The views of a scene show one set of named points, each view turned or mirrored, and shifted as a whole, with a little noise and some points left out.

Scene 1
View 1
zel: 13	24	17	11	-39	-11	-4	7	18	-4	2	-10	57	12	10	-15	8	-48	-9	10	6
Tabe: 27	22	-3	27	-35	14	-11	20	-10	14	4	12	5	14	65	43	-12	-8	22	-29	-24
losa: 9	-32	7	-32	-9	-47	-6	16	45	12	-18	12	-13	-35	11	40	14	-26	-15	6	29
liniz: -5	14	14	13	-14	-13	-7	-3	14	10	-18	-19	36	8	-12	-8	21	-14	1	-11	14
Vaz: -1	-9	17	8	16	2	11	-5	41	5	17	-5	-1	-15	7	-2	14	15	13	6	1
fima: -5	-3	19	10	13	-2	10	-7	40	5	12	-12	11	-8	-6	-10	20	11	9	5	6
Pozip: 32	8	22	6	-27	10	13	11	36	-13	50	9	26	-1	53	-2	-7	-33	2	30	-17
Zuge: 5	-8	12	-11	-14	-33	-3	7	35	8	-10	-2	17	-15	-1	11	16	-26	-11	4	20
zapep: 3	18	16	30	2	18	6	-5	18	5	16	-14	22	11	13	-11	10	10	19	-3	-11
kozup: 36	13	11	-6	-61	-18	-7	26	18	-3	12	13	37	3	52	21	-6	-69	-15	14	-1
Tor: -3	7	12	7	-10	-17	-5	-2	22	10	-14	-13	27	-1	-8	1	17	-15	-2	-6	14
molap: 4	15	3	19	-21	-6	-13	9	0	22	-22	-6	14	10	17	23	9	-7	11	-29	2
ven: 15	17	16	12	-32	-2	-2	8	20	0	14	-3	38	10	27	0	4	-34	0	8	-4
View 2
zel: 10	-19	8	23	24	-13	23	10	5	9	-43	2	18	-17	-40	-1	8	-16	9	-3	-34
ven: 11	-10	12	6	16	-6	25	13	5	27	-34	-5	15	-8	-29	1	3	-6	-4	-9	-23
liniz: 1	-6	4	12	-8	-8	-8	2	-1	-1	-16	23	5	-10	-16	-1	-4	-17	21	2	-23
Zuge: 6	-20	11	30	1	-4	-8	-10	-4	30	-11	3	0	-19	4	-11	7	3	23	0	-17
losa: 7	-33	4	30	-2	3	-13	-14	-12	32	-3	-13	-14	-28	34	-21	15	17	17	-14	18
fima: 8	5	23	13	-14	-5	-14	-5	4	53	7	21	1	5	-4	-4	-10	6	14	11	-32
Tabe: 11	6	1	-48	0	17	32	36	2	17	-25	-15	6	6	-9	14	-9	-4	-36	-37	27
Pozip: 20	-6	30	8	31	-6	41	16	8	75	-28	-25	17	0	-31	2	5	16	-22	-9	-28
kozup: 21	-33	4	17	42	-1	48	14	-1	23	-50	-37	17	-29	-21	-6	23	2	-15	-29	-1
molap: 2	-4	-3	-18	-14	9	0	16	-4	-4	-17	12	0	-7	-4	6	-9	-15	1	-19	8
Vaz: 6	7	24	4	-15	-2	-14	-2	3	61	10	15	-3	8	5	-3	-11	12	6	6	-22
zapep: 4	11	17	-8	-9	-3	1	13	5	31	-11	19	8	8	-21	8	-15	-9	3	2	-28
View 3
Zuge: 19	-9	-4	-3	2	2	-22	-28	-5	-24	-4	6	-11	21	3	19	13	16	1	5	-12
Tor: 20	-6	2	-11	2	5	-12	-1	10	-12	-2	-16	-9	8	2	25	13	18	1	-7	-22
zapep: 7	-10	-7	-4	12	2	-8	35	10	15	46	-25	-3	-16	8	31	5	23	2	-16	-13
liniz: 24	-4	5	-18	1	7	-9	7	14	-4	-6	-27	-8	3	-2	21	14	20	4	-13	-26
Pozip: 33	-38	-34	-3	10	-19	-30	8	-46	18	64	-1	-6	-1	5	15	8	39	24	13	17
ven: 32	-26	-13	-12	9	-14	-17	3	-23	17	26	-19	-3	3	-4	8	16	31	17	3	-5
Vaz: -4	-2	-12	9	9	10	-22	13	12	-15	45	4	-10	-2	21	43	-1	18	-9	-10	-2
fima: 9	-2	-10	2	3	14	-23	16	13	-20	33	-4	-18	0	21	44	0	21	-7	-16	-7
losa: -4	-7	-1	12	10	-1	-26	-54	-6	-33	-4	27	-5	28	5	17	10	4	-9	12	-7
kozup: 41	-43	-16	-12	11	-31	-23	-36	-54	21	16	-4	7	16	-15	-16	22	29	29	25	1
zel: 49	-22	-4	-27	0	-6	-11	5	-15	11	-4	-34	-7	5	-8	4	24	32	21	-2	-20
View 4
molap: 13	-5	20	24	-22	-10	-25	8	8	-1	8	-8	1	26	8	0	-7	-5	0	-37	-11
Vaz: 9	-31	-12	-6	-18	-23	-5	3	-20	22	-18	1	-35	-4	-4	-26	-14	-9	23	-7	4
zel: 31	16	12	1	26	-12	-35	8	0	36	-16	26	25	-5	9	1	-8	-3	-25	-20	-12
ven: 23	10	4	5	9	-30	-35	-1	-9	31	-1	17	14	-12	3	-12	-10	0	-17	-22	-9
Zuge: 4	-11	4	10	-12	9	8	17	-14	26	-12	19	-5	-9	-5	5	-1	2	-16	-8	-16
zapep: 26	-13	0	-6	-1	-34	-38	-1	-3	15	-14	-5	-16	11	7	-28	-15	-15	23	-24	7
Pozip: 20	5	-15	0	3	-61	-39	-18	-24	51	8	22	6	-38	-4	-39	-16	11	-20	-9	-7
losa: -13	-20	1	26	-39	14	31	15	-22	24	3	14	-11	-15	-15	8	2	12	-21	-6	-24
fima: 15	-28	-8	-10	-7	-12	-8	7	-16	23	-27	5	-29	-1	-1	-18	-9	-14	22	-7	3
Tabe: 11	9	15	39	-37	-56	-49	-12	2	3	47	-15	11	17	2	-26	-12	9	-8	-50	-13
liniz: 18	-13	10	1	-2	4	-13	16	2	12	-25	5	-9	18	7	0	-7	-13	9	-20	-6
Tor: 17	-10	10	5	-2	8	-10	15	-2	16	-20	8	-3	10	5	4	-6	-8	-2	-18	-9
View 5
Zuge: 12	-14	-11	-15	11	8	-5	-18	-10	25	19	-4	5	40	-23	18	-14	10	6	-16	-24
zel: -40	1	-18	-49	13	0	-21	-8	0	-6	35	-10	12	54	-7	16	-28	7	0	11	-10
fima: -13	-5	2	6	30	-16	-12	-21	-21	20	14	-10	-1	13	-30	18	-6	17	30	0	5
Pozip: -27	-7	-31	-25	23	-5	-76	-18	-5	-4	13	-27	2	41	9	7	-20	-14	-27	6	34
kozup: -3	8	-39	-46	3	13	-40	1	5	-15	24	-20	3	52	9	9	-32	-23	-48	-9	-20
Tabe: -7	47	-14	-3	24	-27	-17	22	-16	-38	19	-29	-17	-13	-13	10	-28	-38	-33	2	-14
Tor: -13	-1	-2	-16	18	-6	3	-11	-13	13	27	-5	5	32	-27	20	-14	18	23	-4	-18
zapep: -38	13	1	1	35	-28	-25	-12	-21	-3	18	-19	-5	4	-26	16	-13	7	21	15	18
Vaz: -3	-6	1	18	34	-19	-28	-27	-24	24	7	-14	-6	6	-30	16	-1	11	24	-3	17
ven: -25	8	-18	-29	20	-8	-30	-5	-7	-8	24	-19	3	32	-9	14	-24	-5	-12	4	1
molap: -11	28	-1	-10	22	-16	13	7	-17	-12	26	-11	-5	4	-30	17	-22	-3	5	0	-30
liniz: -28	6	0	-23	20	-8	9	-10	-13	7	32	-3	6	31	-29	20	-20	19	28	5	-17

In a view up to two points have been moved. Name them for each view, in the order of its rows, or write none.
view 1 => losa
view 2 => Zuge, zapep
view 3 => zel
view 4 => liniz
view 5 => fima, Pozip
